Each row is a point on a landscape with many valleys, with its height.
From any point a ball rolls to the lowest of the 2 points nearest to it. It stops when none of these is lower. Distance is the straight distance between rows; heights are no part of it.
K613: [ 35.7 -53.4   4.2  37.1  15.6  -4.2   6.1 -12.5 -17.9   0.3  41.8  24.7
  29.5 -10.2   2.5 -12.2 -22.0 -26.4  31.6  -6.8]  h=4.89
K366: [ -0.8  38.5 -14.1  -3.9  11.0  29.3  18.3  39.4 -24.1  -0.8   1.5 -36.1
 -52.1 -23.4  26.7   7.3 -14.4 -48.3  -4.1  -6.9]  h=2.22
K36: [  5.2   2.8  -0.9  28.0   6.9  19.1 -40.5 -34.5  -6.6  -4.9 -39.6 -41.4
 -23.8  28.5  16.5  20.9 -26.7  -0.6 -21.1 -23.9]  h=2.75
K690: [  7.1  43.2 -62.5  -0.1   2.0 -12.8  16.8 -17.9 -21.0  26.9  -2.1 -31.6
 -23.7  -1.8  11.0   1.3  19.0 -43.1 -17.6 -12.0]  h=2.90
K67: [  9.6 -17.5 -19.6  -5.0 -11.6 -18.8  -4.6 -21.0   3.0  -4.0  42.2 -34.6
  19.2  -4.4 -30.8  11.2  -4.2  -4.7 -27.2 -37.5]  h=4.95
K47: [-14.6  21.6  12.5 -11.2 -25.4  13.1 -18.2   2.8  31.3 -16.0 -29.3 -11.3
 -31.8   1.6   6.0  -3.7 -22.2  27.8   2.8   6.1]  h=2.24
K806: [ 14.9 -31.6  23.0  27.9  16.9 -29.1  13.3 -59.2   5.1  12.2  15.6  16.2
   6.3  26.3   8.7  10.9 -34.2  -1.7  16.5  24.4]  h=2.01
K358: [  2.4 -14.6 -24.3   7.1  -2.1 -22.4 -22.2 -26.1 -10.9  -0.6  -5.3 -27.7
  38.2  -5.0 -24.5  10.5  15.4 -24.7 -32.7 -25.6]  h=5.79
K672: [-23.4  25.6 -33.7  -5.2 -38.9 -49.6 -11.5 -11.7  -7.3  -1.4   9.2 -34.6
   8.9 -26.3  -8.9   0.2  27.7  13.8 -16.0 -46.2]  h=4.62
K31: [ 21.1 -14.6  -6.2 -12.0 -21.4  28.1  -0.6  42.2  20.7 -33.7  37.9  -8.2
 -17.0 -38.8 -41.5  -8.2 -43.5  -1.6   3.0 -26.0]  h=6.18
K848: [-19.4  32.7 -51.9 -13.6 -15.8 -46.5  16.6 -21.2  -6.4  12.0  23.6 -35.1
 -11.2 -11.4   2.0  -1.6  17.7 -14.3 -18.7 -21.1]  h=3.53
K715: [  8.2 -13.0  24.3  30.5  34.3   8.9  19.6  -0.3 -27.8  -8.2 -27.8  22.6
   5.1  15.0  17.2   9.6 -27.8 -53.2   1.3  29.7]  h=0.89
K250: [  9.6 -16.2  15.1  -0.5  17.2  33.7   0.2  25.0   2.8  12.9   0.0  52.2
  16.4   6.7   8.1 -23.4  28.5  21.5  39.3  40.7]  h=5.64
K685: [-37.2  34.1 -15.0 -14.7 -21.0 -16.9   9.9  23.8  13.9  -6.5   9.1 -25.8
 -47.8 -20.0  28.9  -2.2 -17.5  -0.5  -4.8 -23.1]  h=2.69
K190: [ -1.3  22.2   2.5  12.0  48.6  19.6  -6.6 -18.9 -25.9  23.1 -36.6  12.2
 -11.5  45.2   3.7  22.0  22.3  34.4  -8.5  16.6]  h=5.06
K753: [ 16.6 -23.6  18.9  25.4  45.5 -10.2  20.8 -28.1 -15.4   7.8  -3.9  39.3
  21.3  28.8  12.1   1.4 -15.7 -21.2  11.4  42.6]  h=1.41
K526: [-16.4   6.9  -3.7 -34.2 -36.9  -7.6   0.9  11.8  38.2  -9.5  33.9  -1.4
 -19.3  -8.6 -25.9  -6.9 -13.4  54.1  -1.3 -11.4]  h=2.14
K614: [ 18.6 -44.2  -1.3  16.3  10.5  -8.7   3.8 -23.0   2.5  13.5  29.8  16.5
  37.7  -6.9 -10.6   1.6   5.7   4.4   8.1  -5.2]  h=4.12
K659: [ 35.3  -8.0   1.9  24.2  41.7  40.6 -25.6 -20.1 -26.9  -8.0   0.2 -21.7
 -21.3  45.1  -3.0  15.6 -47.9   9.2 -17.0  -8.0]  h=4.50
K321: [-11.6  27.5 -17.9 -36.8  -8.1 -11.8  17.4   0.6  15.7  14.7  40.7 -13.8
 -20.5   8.5 -30.5   2.1  14.7  50.5 -13.2 -23.8]  h=2.74
K458: [ -6.6   9.7  23.1 -18.3 -18.0   2.8  -2.2 -12.6  36.4 -13.5 -12.5  -0.9
  -5.8  11.9 -20.1 -15.8  -4.8  39.8   4.5  39.9]  h=1.65
K72: [-25.8  14.9  -3.0   1.3 -26.7  -6.3  -7.2   7.3  20.7 -13.8   2.7  -8.8
 -66.2 -13.0  32.2  -6.7 -52.3  11.3  26.5 -22.5]  h=3.36
K89: [-10.1  -3.0   3.6  -8.6 -20.6  38.8 -23.4  49.7  18.5  -0.6 -16.1  27.4
 -14.0 -13.0  15.2 -28.5  31.0  19.6  44.1   7.2]  h=5.91
K276: [ -4.0   4.9  15.1   1.0  -0.9  40.9 -29.7  32.1  -9.7  11.5 -44.5  30.3
   3.4   7.3  18.2 -18.6  49.1  24.9  30.8  10.1]  h=5.60
K429: [-43.6  40.9   4.5 -24.1 -34.1   2.0  -7.1  33.9  23.8  -9.3 -33.0 -16.9
 -36.1 -17.5  26.8   0.3 -13.7   8.3  -8.0   0.9]  h=1.81
K49: [ -0.4  -6.7 -21.1  -6.3  27.1 -30.4  40.0 -18.9   3.2  27.1  51.4   7.9
  -0.4 -10.1  -1.4   0.8  11.4   6.5   9.8   1.0]  h=4.63
K34: [-15.1  -6.8  -6.5  -0.3  -4.4 -40.8  13.0 -24.6  18.3  26.7  40.9   7.2
 -24.4  -7.4  22.5   8.2  -7.6  24.9  18.3 -15.9]  h=4.30
K261: [  5.5  38.2 -43.4  -0.1  -3.1  12.3  25.7  11.9  -8.6  13.2  14.5 -36.2
 -34.3 -22.5  27.4  -6.3   1.1 -26.8   0.6 -20.7]  h=2.52
K653: [ 12.3 -35.1  -5.7  24.8  24.8   4.0  -6.9   0.7 -22.1   1.4 -20.4   9.3
  54.5  -3.4   9.5  -9.6  30.2 -53.9  -5.6  -3.4]  h=6.78
K397: [ 12.5  16.6  -8.7   9.4  44.2  35.0  -9.1  -9.7 -24.6  10.2 -10.7 -17.0
 -16.6  35.0   7.0  20.5  -4.0   7.1 -21.3   0.7]  h=4.83
K85: [-14.0 -20.1   7.9  12.1 -18.2 -46.1 -11.7 -23.6   3.8  13.5 -24.9  28.8
  42.0   5.3  11.1 -13.8  49.8   0.0  19.8  -4.6]  h=5.93
K798: [ -0.9  18.1  -8.4 -15.9 -21.9  34.5 -29.2  37.5   9.0  -7.5 -20.6 -15.6
   4.8 -26.1 -32.9  -2.5  25.7  27.4  -8.3 -30.1]  h=6.77
K11: [-26.0   3.9   2.7 -27.2 -60.0 -26.5  -5.9   8.6  33.7 -15.6   7.1   4.4
  19.3 -23.6 -11.2 -17.4  -0.8  43.7  -1.2   5.3]  h=0.99
K98: [ -6.4   8.3  24.1  -9.0  11.2  -2.9  19.7   1.1  16.9   7.3 -16.4  22.3
   3.4  11.3  -1.1  -2.1   5.9   8.7   0.3  45.9]  h=1.24
K886: [ 15.0 -46.7   1.4  22.7  -4.2  -7.6  22.4  -1.8  -5.4  -9.9  45.4  23.2
  -7.0 -30.9   2.3 -15.1 -39.6 -33.3  39.5 -29.9]  h=5.50
K556: [ 24.0 -11.5  -4.5 -24.8 -16.5   0.6  -6.9  -6.0  11.9  -4.9  47.2 -22.6
  26.1  24.4 -65.2   8.5  -1.1  28.9 -24.0 -32.3]  h=4.05
K950: [  4.8   0.0   4.7 -14.0  -3.8  30.7  -1.0  31.5  24.1   4.1   3.8  29.6
  -0.3 -14.0 -18.4  -9.9  14.0  35.6  23.9  23.9]  h=5.85
K537: [-31.2   8.3   7.6   0.3 -38.3 -49.8 -14.2 -24.3   6.0  -5.6 -48.5   3.7
  39.8   2.6   8.1  -2.1  31.3   4.5  -9.5   5.5]  h=6.30
K878: [ 29.1  15.7 -22.7  18.5  59.3  26.9  -9.5 -26.8 -45.0  22.8  16.4   6.1
  13.8  28.7 -12.9   3.1  26.4  31.9  -1.3  -1.3]  h=5.30
K982: [ 25.6 -13.4 -14.8  12.4  26.2  11.2  -2.5 -18.8 -20.8  13.8  10.4   2.0
  30.9   2.0 -21.8   9.6  26.5  12.1  -6.9 -16.8]  h=4.80
K37: [ -2.5 -45.9  15.4  13.8  -7.7 -26.8   3.3 -11.4  11.8   7.6  -4.5  39.4
  31.3  -1.2  31.9 -35.2  33.3 -14.0  30.1  11.0]  h=5.65
K574: [-10.6  25.6   3.5  12.8  31.3  22.9 -10.1  10.2 -30.6  28.9 -36.8  28.7
  -2.4  22.4  19.9   3.6  48.7  28.5  20.8  11.9]  h=5.31
K656: [ -5.5  -8.6  13.3 -13.1 -36.8 -15.2   9.6  17.1  25.8 -31.8  -0.3  -3.4
  29.8 -24.8 -18.0 -16.3 -12.3 -14.9 -24.3   5.9]  h=7.45
K628: [-41.2  20.9 -17.3 -22.9 -54.5 -50.6  -3.2  18.1   5.5 -10.2 -10.4  -8.6
  21.6 -26.7  -4.1  -6.6  28.1  32.1 -14.6 -21.6]  h=3.14
K603: [ 27.5 -29.5 -10.1  15.1  23.4   8.7 -17.2 -13.6 -19.4  -9.6 -20.2 -16.5
  51.1  -0.7 -20.1  11.3   7.5 -42.9 -31.8 -13.9]  h=6.38
K279: [  2.8 -13.6 -35.7   9.0  13.2 -23.7  -0.3  -6.8 -30.7  17.8 -14.0  -2.8
  46.9 -14.9   4.1 -22.6  61.0 -58.7   3.8 -15.3]  h=7.12
K823: [ -5.3  20.7  30.8  -8.7  31.1  17.1  14.5  10.8  -8.0   6.6 -37.3  12.5
  -3.3  28.2   4.1  23.4   8.3 -14.1 -22.7  56.4]  h=1.53
K850: [ -5.7  19.2  44.4  -7.9   9.6  32.5   4.2  39.5 -30.1  -9.3 -51.5  22.7
 -31.2   5.1  40.3  15.0  -1.0 -51.8   9.8  48.3]  h=1.07
K579: [-24.0   8.4   3.3  -2.7 -27.9 -25.9 -10.5 -27.4  23.9   7.5  17.9  -6.1
 -42.0   3.4  26.2   5.5 -35.0  35.6  14.3 -15.7]  h=3.88
K546: [ -2.5  12.4  18.6   3.7   0.2   4.4 -12.2 -22.3   7.9 -17.5 -30.4 -31.6
 -21.9  41.0  -0.4  16.2 -36.3  -9.3 -26.3   5.0]  h=2.20
K88: [  7.0   4.8  24.6  12.7  47.3  32.0   4.9  32.4 -52.0   0.9 -26.7  28.7
   0.2   9.1  40.1   9.9   5.1 -52.6   2.1  40.0]  h=1.40
K382: [-15.5  37.3  32.8 -25.5   3.9  30.3   1.4  38.0  -0.6  -4.4 -39.9   6.9
 -58.5   6.6  24.1  24.6  -5.5 -14.9   2.3  44.6]  h=1.54
K455: [ 13.0 -17.4   2.8  13.8   9.4  -6.2  -5.2 -19.9   6.8  -0.7   7.0  -8.3
 -11.1   4.1   7.4   9.8 -26.3   1.2   0.8  -9.7]  h=3.35
K900: [ 16.8 -26.3  -4.2   1.2  -1.3   9.0  17.1  14.2  13.3  -7.3  55.9  12.9
 -16.4 -30.6 -18.3  -7.7 -33.1   6.0  26.1 -20.5]  h=5.86
K148: [ 32.4 -20.1  -4.9  36.3  19.1  30.3 -30.7 -25.1 -14.9 -10.0   5.4 -19.8
 -16.9   7.5  15.7  10.1 -47.7   5.1  12.5 -30.6]  h=3.98
K10: [  9.0 -25.8   6.0  -8.8  16.5   3.3  40.0  43.5  -3.4   3.0  22.3  28.6
  28.4 -31.5  -9.8 -12.8  11.5 -33.8   7.8  14.7]  h=5.15
K427: [ -3.9   7.1  -8.6 -43.3 -18.7 -15.2  20.1  13.7  20.3  -4.3  45.3  -9.6
  19.9   4.7 -61.4  -0.2  18.5  38.6 -27.5 -21.8]  h=3.34
K827: [-11.8  23.2  35.6  -1.0   9.4  -4.3   4.6 -13.9   8.1 -10.8 -51.9 -12.8
  -2.3  29.1   2.6  11.2  -9.3 -30.9 -31.3  39.1]  h=1.80
K918: [ 20.7  -8.3  -4.3 -17.9 -22.8  44.4 -25.0  33.7  28.9 -23.1  11.5  -6.7
   3.9 -21.6 -50.0  -6.4  -8.3  27.9  -3.3 -12.9]  h=6.48
K926: [  2.8  -1.4 -13.5  -8.4  36.3   1.4  37.5  13.4  -7.9  18.6  24.2  12.6
  18.8 -10.4  -4.5   1.4  28.7 -12.7  -3.8  17.2]  h=4.87
K235: [ -2.6  -7.5  15.4  -5.6 -46.8 -21.3 -19.2 -16.8  22.5 -36.2  -2.9 -31.7
  21.5   1.1 -13.9  -6.7 -26.7   3.9 -26.3  -6.6]  h=7.11
K738: [-17.1   5.5   0.2   2.1 -52.2 -39.4 -33.7 -34.1   2.5 -19.8 -31.8 -27.1
  31.3   8.1  -8.0   5.7   4.2  18.9 -28.6 -14.4]  h=6.71
K875: [ -5.7  30.8  12.8  -8.8  19.6  47.4  10.0  42.2 -23.2  -8.8  -4.8  -7.7
 -63.7  -5.0  17.4  23.3 -22.5 -22.2   1.4  15.5]  h=1.94
K308: [  8.3 -36.1  16.7   2.9  17.8  -7.4  28.4   8.6   7.1  15.7   6.2  52.7
  36.9   1.1  12.1 -23.6  21.8  -8.5  28.7  35.4]  h=5.45
K929: [  9.5 -30.1  14.8  26.0  -9.9 -31.0   3.8 -42.5   3.7  -3.5  34.7   2.3
  -7.4   0.3  -0.1   8.4 -52.6 -12.6  16.2  -7.5]  h=2.70

Where does a ball stop that starts at each point below?
K918 => K614
K659 => K715
K10 => K429
K848 => K850
K235 => K308
K653 => K11

Call two points neighbours if one is among the 2 nearest of the other. Go from one point of each pair to the other, from neighbour to neighbour, staying as low as possible. Name the highest point that can't be avoided.
K614 / K11 => K878
K98 / K429 => K47
K11 / K850 => K672
K715 / K850 => K88
